Points, in no order, along strands that fork and pass close to each other.
Two points are linked if the straight distance between their rows is under 133. Some points are linked to none.
z998: [ 32 -16   3 -28 -22  33   7  39 -14 -13  46  -1  34 -11  13 -16  46 -16
   9 -39 -24  32 -18  34 -27  20  19  71  -8  -2   4  -8  20   3 -16 -24
 -20  28  31 -15   9  10   1  -8 -18 -64   2   1  -2]
z624: [ -6 -30  38  44   5  36  19   5  23  11  26   8  13 -24 -35  25  -4 -12
  23   2  18  -6  18 -10 -10 -36  -4 -43  38 -32  15 -14   3  24  25 -32
   5  -6 -31  -6 -26  -3 -13 -31 -29 -10  15  -1  37]
z887: [-28  29 -61  14  25 -43 -15 -35  19  -1  -9   6  -4  -2  14 -24   5 -26
 -10   4 -16 -38  14 -18  27  57 -10  63  11  16  11  13  25 -14   2   4
  -6   1  -9   9  -1 -14  19  10   2  13 -16   5  -8]
z565: [ 14  15 -21  33   9 -52 -15  -5  -2  11  10  -9 -32 -20  15  -4   5  -2
  -3 -22  -4 -49  -7 -10 -13  20   5  49  61  19  23  11  38 -18   7   3
  13  23   9 -23 -26 -11  24  -3  -6  -8 -27 -28 -23]
z443: [ 53 -12   5 -29 -23  68  12  19 -12 -17  26   2  24 -10 -15 -13  32 -13
   7 -25 -27  43 -20  -7 -16  15  17  60 -22  25 -23  17  19   0 -20 -21
  -5  36   8   6  30  -2 -11  20 -16 -17  31  13  11]
z880: [ 15 -36   0   6  26  15  26 -24  10 -45 -19  29  10 -15 -43  43  49 -62
  57  16  22 -10  33  -6  14 -28   4  11  22   3   4  38  17  -6 -12  13
  29  10 -47   3 -22  -4   0  11 -16  -5  17  35 -20]
z707: [-11   4 -27 -35 -37  10 -24 -15  18 -32 -38 -24  11  35  -6 -18  -2  16
 -27  23 -15  59   4  10  11 -24  -4 -28 -29  -6 -50   0 -23  34 -10  39
  -5 -35 -21  14  48  15 -41  27   2  28  33  29  33]
z297: [-35  24  21  25  34 -18 -13   2  11  23  51   9  43   7  31 -13 -44 -10
  -3 -20 -14 -34 -13  35  25  -1 -52  24  20 -15  30 -45  20  27   2 -36
 -23  18   4  -4 -15  -9 -21 -13   2 -17 -10 -26   0]
z261: [ -2 -34  17  -2   1  11  25  -2  24 -25  11   1 -20   0  -2 -35  26 -10
   7  -4  21  63  -1 -30  12 -40  -3 -50 -46 -11 -39  25   5  24 -29  -1
  -9 -28  -2  23  -2  -5 -24 -13   8  17  54   9  12]
z119: [-30  21 -55 -38 -47  19 -32 -15  11 -29 -26 -11  29  39  -2 -27 -25  30
 -35   9 -38  44   6  28  37  20 -20  -9 -18   2 -22 -12 -14  41 -10  37
 -30 -34 -29   3  55   6 -27  24 -20  38   7  14  26]
z48: [ 39 -19  11  49  23 -66 -11 -19  22 -16  14 -11 -25 -35   9 -14  50 -21
  37 -39  18 -32 -16 -27 -72   3  39  18  16   1  14  67   5 -18 -12  12
  25  27  -5  -9   1 -19  35  -8  -9 -22  13 -33 -34]
z447: [ 30  -4 -42 -35  -3  29   6   5 -45  12 -42   7   4  -6 -11  30   4 -23
   5  28 -10 -28  22  11 -22  35  25  49  31   0   5 -30   9 -25 -17   1
 -15  20  -1  22   9  50   8  23   7 -19 -32  21 -13]
z291: [ -1  14  17  23 -15  24  20  20 -12  -2   3  24  34   2 -42  64 -34 -20
  -8  -1   4 -59 -10   7   8 -35   2  19  55  11  43 -53   3  -7  36 -25
  17   7 -14 -12 -19   5  10  10  -3 -20 -36   2   9]
z167: [-10  -2  32   6 -40  35 -28  72 -69   6  32 -34  26  38  31  14 -39  44
 -42  10 -15 -18 -74  10 -27   0 -16 -21 -22   6  30 -29 -36  21  24  -9
 -17 -11  -1 -11   8  18  19 -36  42  14  -6  14  10]
z368: [  8  -1 -38   6  12 -38  -1 -20  28 -18 -36 -31  34   6  35 -12  28   5
  23 -26 -29 -17  15  28 -40  -3  75  -4 -34 -38 -36  51  -6 -21 -25  29
   4 -28  18  20  25  21  42  46  10 -19 -48  24 -34]
z454: [ 20  16  33   3  19 -61  -1 -23  13  -8 -13 -27 -22 -15   8 -21  17  25
   4 -42  24 -48   0 -42 -56  -8  50 -53 -64 -11  17  48 -12 -32 -21  51
  41  14  23  21 -16 -12  30  31  38  12   0 -10 -34]
z164: [  0 -18 -12  19  36 -16  25 -25  41 -34 -13   4  -6 -21 -27  34  18 -17
  44   5   7 -39  44 -10  14 -33  10 -12  17 -26  14  22  21  -7  -2  35
  35  -8 -40   3 -31 -17  -8  41   0  13   6  29  -6]
z445: [-17  23  47  12 -10  20  -9  25  14  33   7 -19   3   4  -2   9 -43  31
 -49   7  17  44 -27  21  35  13 -48 -49 -30 -24 -28 -17 -76   2  43 -11
 -10 -10  -9 -22  22   9   8  -9 -15  11  26  -9  39]
z664: [ 48  12  -6  13  19 -44  -6 -28  -4   1 -40 -22 -26   4  24  -8  10  17
   7 -28   3 -50  12 -24 -57  16  54 -25 -42   0  12  39  -7 -33 -23  43
  38  14  29  33   0   9  58  59  39  24 -27  -5 -35]
z662: [ 16  17 -21 -30 -28  24   8  29 -33  34 -23  15 -23  13  -9  11 -40  27
 -16  30  -7 -15   0  -6  -2  24  17  10  -7  32  17 -42   5 -11  12  -3
   0  -4  32 -11 -19   6  21  -2  10   7 -42 -15   8]
z601: [-48   7   2   6  -6 -40  -6 -39  -6 -16  21   5  21  15  43 -58 -27  -9
   4 -49 -40  42   5  42  35  20 -62   6  23 -22 -25 -11  27  25  -9 -16
 -18 -19  -8   7   9 -15 -40  -5  -5  20  26 -17  -3]
z595: [ 13 -20  31  -4 -17  30  14  18  41   1  -1 -18 -13   3  -3  -7  15  14
 -31  -1  31  57 -12 -32   9 -40   4 -63 -47 -28 -42   4 -24  16  -4  -2
 -16 -10 -14   7  12  17 -16 -20  -4   5  47  16  34]
z63: [ 19  -1  15  15 -49  67  19  49 -47  29 -10  19  16  15  11  24 -12  31
 -24   2  15  -9 -35  -4 -65   8  51 -11  -4  17  44 -34 -15   2  25 -15
  -7   7  17 -12   5  16  37 -34  35   2  -5  -4  41]
z962: [-13  -3  34   8   2  -4   4  12  29  20  20  -5 -50 -16 -21  10 -14  44
   1  14  51  46   3 -12  33 -40 -13 -80 -15 -13 -26   3 -26   2  11 -10
 -17  -6  16  -4 -35 -30 -14 -27 -24  16  27 -35  11]
z622: [  8  -6  41  -3  -2   9   3  -7 -72   0   3  14   9  14 -15  21  33 -51
  35  24  18  -9  -8  -1  -6 -15 -23  40  52  43  29  -9  30  -3  17  -9
   6  42 -23   7 -12  18 -27 -39 -16 -26  -5  -3 -25]
z155: [ 27  -3   2  -2 -38  38  18  37 -35  35 -10   8  -7  11   9  10 -27  34
 -16   8  17 -10 -16  -5 -44   2  38 -10   3  10  25 -40   9  -3  18 -15
 -14   8  21 -14 -13  13  29 -17  20  -1 -29 -14  29]
z881: [-39  23 -20   8  22  -4  22 -24  51  -1 -21  12 -20  15  10  -8 -10  19
  11  12   7  40  19   0  47 -16 -15 -35 -18 -41 -34  16 -15  34 -15  25
   1 -33 -25  19 -11 -21 -46  36  -2  39  43   9  18]
z499: [ -4 -21  50   5 -32  57 -13  33 -14  -4  22 -27  31   3   5 -21   1  14
 -51   5   2  34 -41  -8 -20  -2 -18 -43 -32  -6 -23  -7 -38   3  32 -18
   1 -22 -23 -19  47  33  -2 -22   6   3  45  13  53]
z963: [-44   1 -23 -46 -28  15 -40  22  22  15 -13   3  41  33   5 -43 -14  12
 -56  21  -6  31  24  31  48  42 -34 -14 -52  23 -16 -35 -51  -1  -9 -10
 -30 -10   7  -9  47 -19  22 -25 -14  15 -17 -10  22]
z538: [ -2  -2  66  13 -26  27  12 -13 -66  -7  14  31  25  14 -52  30  43 -50
  31  21  11   9 -20 -21 -11 -26  -4   6  42  55  42 -10  13  11  24 -33
  15  25 -30  -3 -21  -2 -17 -46 -32 -11  -4   3 -34]
z746: [  4 -16 -23 -35 -42  10 -10  22  -9   0 -17 -29  16  21   9 -25 -29  29
 -27 -10 -36   8  -3   4 -14  14 -15 -26 -13  -9 -32 -23  17   8  -4   4
 -35 -15  -1 -16  33  27   1   7  -8   5 -28  21  23]
z386: [ 16 -19  23  27  -6  13   7  23  17  -8  35  20  10 -20 -32  13  60 -32
  48 -25  31  -3  16  19 -29 -19  35  30  42  -3  51 -19  30  -3   1 -24
  10  32  -2 -32 -24 -14   7 -23 -19 -45 -21 -18   1]
z77: [ -7  15  -1   8  -2 -18  -6 -10   3  19  12  13 -29  -4 -22  -7 -24   6
  15  22  22  -5   4 -19  24  -3 -10   3  16  32  18  -9  28  -9  19 -18
  16  -9  -1 -20 -41 -24  -9  -9 -15  12 -13 -22   9]
z363: [ 55   0 -31   7  -4 -29  -4 -14 -16  19 -22 -17 -45   1  28 -10   2  24
  -1 -22   5 -25   3 -20 -49  23  60 -12 -13  22   2  20  28 -39 -14  17
  23   4  35   6 -10  10  66  40  22  22 -44 -17 -35]
z317: [ 40 -12 -15 -21  12  47  18 -10  10 -18   1  14  23 -16 -15  -1  50 -40
  38   2   2  40  13  -9 -10  14  22  55 -24   1 -18  38  10   3 -30  -5
  11  29 -12  18  11   0 -22  20 -11 -21  38  20  13]
z651: [ -9 -26   6  37  31 -39  20 -27  33 -20  19  -4 -24 -28  -1 -19  16 -23
  52  -9  12   9  19 -18  -9 -26   1 -20  27 -32 -11  46  38   8 -15  -2
  11 -13 -10  -1 -28 -17 -12 -14  -1  10  36 -12  -3]
z991: [-12  28  19  12 -12  13 -17  53 -44  33  44 -15  27  41  33  11 -56  43
 -32   9 -14 -37 -60  17   2  -1 -34   0 -19   2  46 -38 -23  38   7 -23
 -35   1   3  -5 -17  -9   9 -36  31  11 -23 -13  -1]
z507: [-11   3  55  37  -8  19   4   3 -17   4  30  19  51   7 -42  59 -18 -32
  14   3   1 -49 -22   9  -3 -42 -18  -5  58  13  41 -44  -6  18  44 -32
  18  -3 -24 -17 -28  -8 -18 -21 -13 -15 -16   9 -13]
z874: [ 30 -21  -5  -2  23  34  16 -10 -11 -21 -13  33   7 -15 -27  17  60 -58
  56   8  29  15  19 -12  -3  13  10  58  11  15   8  49  14 -16 -22  -5
  19  45 -30  10   0   7  -5  11 -16 -17  22  16 -12]
z598: [ 26  -6 -28 -24   8  21  10  -8  45  -6 -41 -17  42   5  38   6  22  13
  -3 -27 -10   1  32  22 -45 -20  69 -15 -36 -43 -27  28  -1 -12 -40  12
  -2 -23  16  10  25  41  24  52  10 -21 -49  23   7]
z964: [-30  -2  59  24  21  11  -5 -32 -26  12  43  14  32  -8   3  14 -50 -20
   9  -7 -20   4  -1  35   8  -1 -72  -4  39 -12  25 -33 -15  54  21 -40
  16  -4 -14  23   6   3 -56 -21   9 -11  38   7 -13]
z231: [-19  16  -1 -23  -2 -10  -2 -39 -12 -13 -26  35 -23   8 -62  31  -2 -28
  28  49  -2   4   9 -20  72  -6 -35   5  -2  52  23  18  -6 -19  11 -11
  31 -23 -17  -2 -23 -26  -5   8 -39  13  -4   7 -21]
z657: [-13  33  35  28   0  20   6  19  36  51   8   0   5  -1  -4  21 -55  29
 -44  -7  25  13 -22   1  36  22 -38 -40 -23 -36  -6 -22 -52   3  50 -19
 -16   2 -24 -23  -2  14  14  -3 -10   7   5 -20  52]
z655: [-26   0  55  -2 -12   6 -17 -37 -44   5  36  17  23   8  15 -19 -56   6
 -18 -18 -27  45  -8  42  26  18 -78 -13   5   3  -1 -37 -44  54  12 -31
   8 -29 -11  32  14  -3 -54 -18  14  20  43   4  -9]
z775: [-35   0  -9  11   3 -30  -2 -52 -16 -29   6  16  -6   6  31 -42 -11 -25
  26 -23 -38  68  12  36  22   9 -53   2  34 -23 -35   9  18  27  -4  -3
   1 -32 -10  31  -1 -11 -42 -11   7  33  33  -5  -1]
z573: [ -5  18 -19 -19   9  -5   0 -39 -15 -16 -39  20 -14   5 -40  17  -8 -30
  32  51  -2  -3  17 -19  39   5 -16  27   7  25  -5  13   9  -7  12   5
  22 -11 -36  15 -17   1 -30  24 -13  19  10  25  -1]
z366: [-12 -13  15 -42  15  31  33  -7  21 -37 -27  16 -26  -2 -22   5  51  -8
  24  41  40   0   9 -39  -4 -18  28 -33 -65  16  -1  27 -29  11 -49  48
  22  -1  11  30 -23  -1 -41  15  18  20  52  27 -17]
z558: [-21   0 -21 -45 -30 -10 -29  43  39   6 -18 -24 -15  26  -6 -25 -19  55
 -43  -1 -15  41  17  21  41 -20 -29 -41 -45  25 -37   4 -15 -10   1   1
 -38  22  22 -38  53  -5  24   8 -15   8 -36   3  15]
z92: [ 17  12 -26  10  -9 -11  31  34 -50  31  12 -16 -15   1  46   8  -9  26
 -29 -20 -24 -38 -16  22 -30  17  16  20  29  11  34 -37  51 -12 -20  13
 -35  10  50 -19 -26 -11  31 -22  17  -9 -61 -20 -30]
z557: [ 20   6 -34   5 -22  -2  44  20 -39  34  -6 -15 -19   2  50   7 -20  32
 -33 -38 -33 -25   4   9 -32  23  37  -8  19  -3  18 -22  48 -24 -26   7
 -24  -8  60 -20  -2  -5  53  -5  18  -5 -76 -14 -42]
z3: [-22   4  12 -16   7 -17   0  20  57  21   6  -9 -40   0  -5   0 -11  42
 -18   0  33  58   7   5  63 -49 -31 -56 -28  -3 -59  18 -36 -19  -8   1
 -22   7  29  -4   0 -47  -3  -4 -10  19  17 -36   3]
z759: [ 36 -10  -2  48   7 -70 -19 -15  15   1   7 -11 -34 -31  11  -1  32   4
  19 -39  10 -49 -12 -15 -65   5  50  26  52   3  22  39  18 -27  -7   7
  27  26   2 -13  -7  -8  47  -3  -6 -22 -18 -36 -34]
z699: [-24  26  22   2 -12   5 -14  -6  -7  28  23  26 -14   1 -42  11 -32  10
   5  27  16  -5  -9  -4  29  -8 -26 -13   5  41  30 -26  -4   5  26 -33
  18 -12   1 -18 -35 -33 -15 -27 -28   1 -11 -22  12]
z676: [ -5 -18  37  35   1   5   9 -19   7 -19  25  21  10 -11 -43  40  -1 -41
  37  -5   8 -19  16  -2  18 -40 -18 -23  61  12  18 -21  29  13  26 -21
  18 -13 -30 -19 -39 -19 -19 -23 -36   6 -11  -2  -9]
z817: [ 39  -5  23  10 -31  88  32  54 -15  28  -8  12  35  -1  28  20   3  27
 -59 -28   3   2 -22  -8 -64  14  53 -19 -12   4  18  -5 -27   2   6 -16
  -5   4  17 -31  42  32  60  -7  31  -7 -10   3  58]
z135: [ 37 -11  30  48  30 -51  14 -26  25 -29  28  -6 -20 -32   8 -33  60 -18
  34 -50  13 -17 -24 -41 -60   1  40   3 -26   4   4  82   9 -16 -31  16
  23  29   7   8  10 -35  28  -2  -4 -11  34 -25 -30]
z473: [ -8  10 -14  12   0  21  16  13  15   0   0  30  25 -12 -27  42 -44  -9
 -13  -2  -8 -59  13  11  19 -11  -3  36  39  -1  32 -52  15 -12  21 -27
  10  11   1  -3 -12   9  13  25   7 -28 -45   8  21]
z740: [ 31  11 -10   7  13 -51 -15 -20 -11  -3 -23 -10 -67 -19 -31  -6  10   5
  19  16  33 -38  -6 -26 -17  11  31   1 -18  42  17  45   5 -37  -2  29
  44  10   7  -7 -26 -29  29  29  12  26   9 -16 -24]
z870: [-15  -7  26   2   9  -6  -8  16  32   1  19  -1 -60 -20 -39  11   9  43
  16  31  49  16  13 -18  20 -53  18 -72  -9  11   2  20  -8  -9  -8   0
   3   0  24  -8 -42 -49  -9 -26 -19  16   9 -43  -7]
z394: [  2  10 -11 -32  -7  16  -8 -27 -13 -10 -39   4  -4   5 -29  10 -16 -14
  15  63 -12  21  17 -18  15   5  -3   6  -1   4 -18   1 -16   7   7  -2
  17 -23 -27  24  -7  11 -40  11  -5  16  32  24  18]
z717: [ 31  -8   5 -27   9  15  18   0  46   8 -36 -16  -8  -1   4   5  17  19
  12  -3  42 -10  31 -36 -24 -22  49 -33 -46 -17   6  16   0 -14 -23  30
  19  -4   0  17 -19  17 -12  32  23  23  -8  12  12]
z113: [ -9 -10  18 -19 -52  33 -22  75 -50  15   7 -19  11  28  20  10 -40  51
 -55  16 -13   6 -57   8 -20   6 -12 -35 -27  21   3 -34 -44   8  37   2
 -14  -4  15 -36  27  14  33 -31  24   7 -16  12  23]
z246: [ 25  22 -39 -37 -14  22   9   9 -48  27 -44  12 -14   9 -15  18 -26  -3
 -11  35 -12 -31   9 -11   3  43  10  41  13  35  17 -34  13 -17   0   2
  -4   4  15   6 -12  26  15  20   9   8 -43   6 -13]
z912: [ 25 -10   5 -21  13  12  -8  16 -69   2   2  11  11   7  10  10  57 -43
  27  16  12  -9  -2   8  -9  13   1  72  42  22  22  -9  26 -15   0   1
 -19  52  -3  12  -2  33 -10 -29  -9 -42  -5  -7 -27]
z560: [-30  26 -21  28  28 -65  18 -52  15 -31 -15  -9 -41   4  10 -27  14 -10
  29   2  -6   1   4 -10   5  -3 -11  -6 -20 -20 -22  66  -4  24  -5  48
  18 -23 -10  16  -7 -40 -13  32  23  36  50  13  -8]
z498: [ -6  -2 -44 -26 -26 -61 -45   7 -18 -15  -6 -37 -49   7  12 -52   2  22
 -33  -7 -32   7 -26  -7   6  31   1  11 -30  50 -35  26  23 -24 -10  16
 -12  -2  34 -26  22 -27  41   5  -7  18 -17   1 -34]
z241: [  2  -7   8   2  11 -26 -17  -2   2 -14  -2   0 -73 -26 -51   5  18  12
  32  41  43  -6  -4 -16   7 -28  27 -31  -9  45  13  33   7 -29 -15  13
  31   0  22 -15 -38 -56  -1  -2  -9  27  10 -30 -22]
z522: [  7   4  -7 -39 -13  35  -1 -25   5 -26 -41  -8   1  18 -21   3  18  -1
 -11  53  -3  47   4 -18   2 -17  16 -14 -33 -10 -42   9 -33  30 -19  23
  12 -30 -25  31  14  15 -48   4  12  28  58  30  29]
z112: [-30   4 -10 -31 -10 -22 -15  26  73  13  -9 -24 -22  19   1 -16  -9  44
 -34  -8  16  54  15  13  60 -49 -36 -47 -41  23 -62  31 -31 -29  -9   8
 -36  29  32 -15  36 -39  11   9  -1  15  -2 -21   8]
z478: [-33  33 -76 -12  23  -7  -6 -22  18  -7  -7   7  26   4  16 -15  -5 -26
  -9   8 -35 -19  21   8  26  55  -2  65  14 -10   3 -11  27   1  -1  12
 -24  -6  -7  18  17  -3  -6  19   4   9 -23  14  -2]
z807: [ 10 -18  47 -10 -41  55 -19  51 -27  12   2 -18  19   6   0  -4  -7  35
 -47  29   9  32 -52 -14 -22 -10  15 -38 -36  20  -7 -17 -49 -10  48  -4
   2 -10   8 -31  39  22  29 -30  22  -1  13   4  43]
z265: [-24  30   7  35  23  11  16 -10  68  38   0  24   0  -3  -7  10 -46  21
 -20  -9  28   5  17  -8  60   6 -34 -33 -10 -35   7 -26 -25   4  24 -21
  -7   1 -33 -12 -11  -5  -9   6 -25  10   5 -14  45]
z977: [  4  24  -9  14  -9   2  16  51 -47  31  28  -4  15  21  42  16 -43  28
 -34  -6 -27 -45 -34  16 -13   3 -11  17   4  -3  48 -51  20  19 -10  -6
 -43  11  28  -9 -31 -13  17 -29  27  -6 -49 -21 -11]
z812: [-21  23  -5   7  50  -6  -9  32   9   5  50   6  49  11  27  13 -35 -11
 -28  -1 -38 -47 -20  47  29   4 -38  37 -11 -38  45 -60  -5  38 -13 -36
 -35  23  16  22   7   8 -10 -13  19 -25 -23  -8 -11]
z515: [-35  31 -55 -10  21   9 -10 -10  17  -9   6  18  40  -3   8   5 -26 -23
 -17  13 -41 -26  19  35  26  33 -12  60  23 -23   3 -41  11   9   0   1
 -23   1  -8  18  10  12 -29  17  -2 -11 -20  20  10]
z954: [ 18  -2  27  10  -9  40  18   8  24  11 -28   9 -13  -5 -62  53 -15  25
  -6  18  20 -30   9 -31  21 -34  21 -36   9  -1  39 -26 -19 -11  30  -8
  31 -17 -26  -7 -23   6   1   8 -20  12 -11   9  35]
z947: [ -4 -12   2  -4   9  -5   1 -44 -41 -34   1  21 -13  -6   7 -15  16 -54
  37  18 -13  59  18   4  -1   6 -51  13  40  -1 -18  16  16  22   3  -4
  11 -20 -23  46  -5  14 -46 -28  13  13  29  11  -7]
z833: [ -2 -18  23 -10   6  10   2 -37 -62 -25  -8  29  -2  -5 -10   9  36 -63
  40  30   7  30   9 -14   4   7 -46  36  49  23  -8  21  24   0   3  -7
  15  15 -26  31   2  22 -36 -34  -6 -10   9  12 -22]
z828: [ 30 -27  -4 -24 -18  16   3  32 -40  -7  36 -15  28   1  29 -24  50 -28
  11 -15 -10  14 -14  17 -36  14  14  56   8   3   5 -14  34  -7  -8  -7
 -30  29  17   0   8  12   3 -32  -3 -47  -4  -7  -6]
z994: [ 27  -9  25  28  30 -19  30  -9  29 -25  28  -7 -13 -31   0 -34  60  -7
  36 -41  28  -1  -6 -50 -29  -9  40  -9 -49   6  11  72  26  -6 -40  19
  16  17  15  15  -9 -33   4  16   7  10  36 -10 -29]
z736: [-11  -5 -53   8  25 -48 -15 -26  14 -24 -12  -9   4 -18  19  -5  26 -26
  40  -1 -21  -3  20  24 -14  25  21  54  26 -40 -27  25  15  -9  10  22
  -1 -10  -2   1   5  11  -7  22   4 -43  -1  17 -20]
z773: [ 26   5 -21   1  16 -45 -10 -28 -34  -8 -47   4 -55  -1 -34   6  22 -17
  31  24  33 -39  -4 -30   2  21   4  31   0  54   9  43   1 -45   7  28
  33  15 -11  -7  -5  -4  22  37  -1  24   3   4 -30]
z100: [ -3  -3 -43   9  23 -87 -37 -16  -2 -18  -2 -18 -17 -14  34  -7  44 -20
  21 -25 -34 -21  -6  12 -12  34  15  66  43 -35 -19  27  -8   1  13  23
 -15  -5  26  -9  13  18  10 -15 -12 -60  -7   6 -51]
z416: [  8  -2 -31   8  32 -12  16 -20  52 -16 -25  10   1 -17 -22  32  -9   0
  28   0   8 -41  41  -4  15 -25  23  11  15 -26  15   4  11 -24   0  21
  29 -10 -28   7 -17  -6   2  58   9   3 -24  24   8]
z128: [-13  22 -26  13  11 -38 -13 -25   6   7   6   3 -26  -6  -9 -20 -11 -12
   5   4   7 -30  13 -22  30  24 -16  37  26  24  16   4  36 -16  10  -8
  18   1  -6 -12 -31 -19   7   0  -8  10 -17 -17  -5]
z798: [ 33  -4 -37   8 -13 -15  19  -2 -22  25 -24 -26 -26   1  48  -5  -5  23
 -16 -41 -28 -21   8  -6 -42  32  52 -13   8   2  -5   5  39 -38 -24   5
  -3 -12  51  -5   9  10  69  18  11   7 -72  -8 -47]
z732: [-48  22  10  34  29 -18  -3 -24  31  28  37  18  17  -6  20 -29 -44 -12
   8 -29   2  -5   7  17  34   7 -46   2  26 -12  17 -30  27  13   6 -37
  -9   6  -5 -15 -20 -23 -20 -12 -11  -6   1 -33  11]
z718: [ -3 -10  38   7 -14  27   3   9  23   7 -10 -27   2   8   1  -1  -8  25
 -50   2  17  54 -19  -3  11 -18 -22 -64 -24 -42 -48  -7 -46   5  20   3
 -10 -21 -25  -7  30  29 -13  -9 -10   7  49  16  52]
z973: [-31   2  -7  40  35 -40  13 -30  52   7  19   7  -7 -24   8 -15 -22  -4
  35 -27 -10   1  20   7  28  -7 -22  -4  38 -45 -10  23  36   1  -1 -19
   8  -6 -13 -17 -23 -21 -11   6 -11   8  20 -20   1]
z869: [ 26 -16 -28 -18  11  12  -1   5 -56  15 -34  16  -6  -3  -4  29  39 -36
  17  12  18 -34  14   9 -11  19  20  65  49  19  15 -15  20 -38  -4   8
  -3  44 -10  16   5  47  14  12  -7 -33 -24  10 -32]
z281: [-38   7  43 -20 -24   9 -35  -2 -30  22  45   9  17  16   2 -16 -51  25
 -32   4  -8  43 -12  35  42  25 -65 -13 -24  25   0 -38 -71  26  16 -32
   1 -27  15  12  18 -28 -18 -26  -1   8  28 -12  -3]
z877: [ -8   2 -69 -10  22 -33 -12 -20  24 -18 -19  -9  23 -19  19  -3  19  -7
  28   2 -24  -3  24  37 -25  16  62  37   6 -51 -31  20   4  -4  -1  27
  -9 -25   8   2  15  22   6  41   6 -38 -22  25 -19]
z220: [ 56 -12  20 -20 -29  74  10  33  18  13 -28 -10  20   5  19   7  16  29
 -65 -27  -6  15 -13 -19 -42 -11  43 -25 -47   1 -12   0 -15   6  -8  -7
  -6   6   2 -28  55  50  40   9  14   1 -17  20  52]
z290: [-22  20 -26 -41 -35  31 -41  13  21  -7 -29  -9  34  34  -5 -18 -32  30
 -66  21 -25  30   9  27  46  31 -27 -11 -38  10 -22 -29 -55  27   8  15
 -23 -27  -6  -9  58  10  -2   8 -18  30  -2  11  39]
z792: [-40  -3  18 -35 -38   3 -46  23 -13  12  31  -3  19  31   4 -36 -41  25
 -44   3 -12  31  -6  33  50  22 -59 -16 -40  32  -9 -38 -46  11   0 -22
 -21  -4  12  -9  28 -29   3 -26  -9   5   1 -12  10]
z898: [  4   6 -37   7  20  19  17  -7  55  -2 -24  26  10 -18 -22  45 -31   7
  -4   3  -1 -42  40   2  17 -14  20  22  23 -23  14 -23  12 -18   5   5
  21  -2 -17   3  -6  11   3  54   6  -8 -36  20  32]
z116: [-34  30 -40  -8  38  12  -2  13   8  -8  26  21  52  -3   7  16 -33 -20
 -39   9 -44 -49   4  38  23  24 -26  52   9 -31  27 -67  -8  24  -5 -16
 -28  14   9  21  10  17 -19   4   9 -31 -24  15   1]
z924: [ -8 -24  -6  -7 -12 -53 -14   2 -26 -10  28 -37  14   3  45 -40   9  -8
   6 -26 -41  -6  -9  24 -11   7 -20  31  32 -16 -31   0  48  -6  -1   1
 -34  -7  16  -8   6   3 -17 -24 -10 -19  -6 -13 -23]
z249: [ 38 -21 -12 -31 -17  43  15  10  41   1 -34 -15  39  16  29   1  20  16
 -30 -31 -13  11  17   5 -43 -17  58 -23 -39 -24 -31  13   3  -6 -35  -6
 -14  -5  10  -3  41  50  27  34   1 -16 -44  30  30]
z229: [ 32  -9 -29  -2  16 -19 -12 -11 -57   6 -37  11 -37   2  -5   5  43 -27
  36  11  33 -36  -1 -25 -16  30  14  45  36  49   4  28  18 -48   1  18
  13  31 -18   6   3  30  24  16  -9   6  -7   2 -38]
z672: [-28  -6  59  38  13  22 -13   1  -9  32  49   0  36  -8  12  15 -51  -5
   8  -8  -3   1 -21  19 -11 -12 -53 -23  33 -36  10 -32 -29  41  32 -38
   1  -8 -21   0  -1   4 -41 -26   6 -15  35  -2  13]
z25: [-10 -19  38  25   0  14  11  -2   1  24  32   3  10  -6   4  -7 -40   2
   7  -8   9  33  -7   3  -6 -14 -33 -48  19 -38 -22 -18  -4  22  18 -35
 -10 -13 -22   0 -10   4 -27 -28 -16  -1  35 -12  36]
z971: [-19   8  21 -18  17 -54  -3  -5  18 -14  -5 -24 -51 -27 -10 -13  21  18
   3 -14  39 -30   3 -39 -25 -22  32 -58 -70   5  -8  41 -33 -21 -21  73
  28  13  51   3 -20 -41   2  21  40  15  33  -4 -40]
z22: [-24  -5  -2 -35  10  26  29 -14  16 -35 -39  10 -25   7 -22  15  40  -3
  12  54  18  26  12 -32   9 -32  14 -38 -47  -7 -21  24 -44  30 -33  41
  18 -24  -8  37 -13   4 -48   9  16  29  63  31   3]
z967: [  3 -19  -4  -1  16 -79 -27  13 -21 -19  26 -39   0  -3  52 -29  50 -11
   4 -27 -42 -16 -16  31  -8  19  -6  45  46 -28 -17   4  27  -4   1  13
 -32  -6  36 -17  12  12  -1 -45 -14 -54  -6 -16 -51]
z536: [ -2 -39  22  26  19   9  37  -5  33 -19  35  11 -13 -21   1 -33  33 -15
  33 -16  16  53   4 -30  -5 -35   1 -42  -8 -21 -15  39  31  26 -29 -19
  -5 -15   0  19 -25 -14 -20 -30  -8   8  48 -12   8]

A fork is a point with three links, a tip a point with one. Leave the first point through the second and follow the links. Name the first fork or tip that comes.
z994 / z135 -> z128
z241 / z870 -> z558
z368 / z877 -> z924
z291 / z473 -> z912
z499 / z807 -> z971
z964 / z655 -> z522
z565 / z759 -> z994
z977 / z991 -> z718
z558 / z112 -> z869

Follow the links from the first point to the second, and from the first to the third. Name the last point that the two ways share.
z833 / z558 / z898 -> z912
z538 / z880 / z447 -> z912
z740 / z155 / z833 -> z869
z870 / z622 / z662 -> z869
z116 / z113 / z657 -> z718
z807 / z732 / z265 -> z718

Name the points in between on the shortest way along the links from the first point to the second, in order.
z557 / z167 -> z92 > z977 > z991
z994 / z732 -> z135 > z48 > z759 > z565 > z128 > z887 > z478 > z515 > z116 > z812 > z297
z317 / z775 -> z443 > z998 > z828 > z912 > z622 > z833 > z947
z773 / z155 -> z229 > z869 > z447 > z246 > z662
z297 / z991 -> z732 > z973 > z651 > z536 > z261 > z595 > z718 > z499 > z807 > z113 > z167
z22 / z655 -> z522 > z707 > z119 > z290 > z963 > z792 > z281
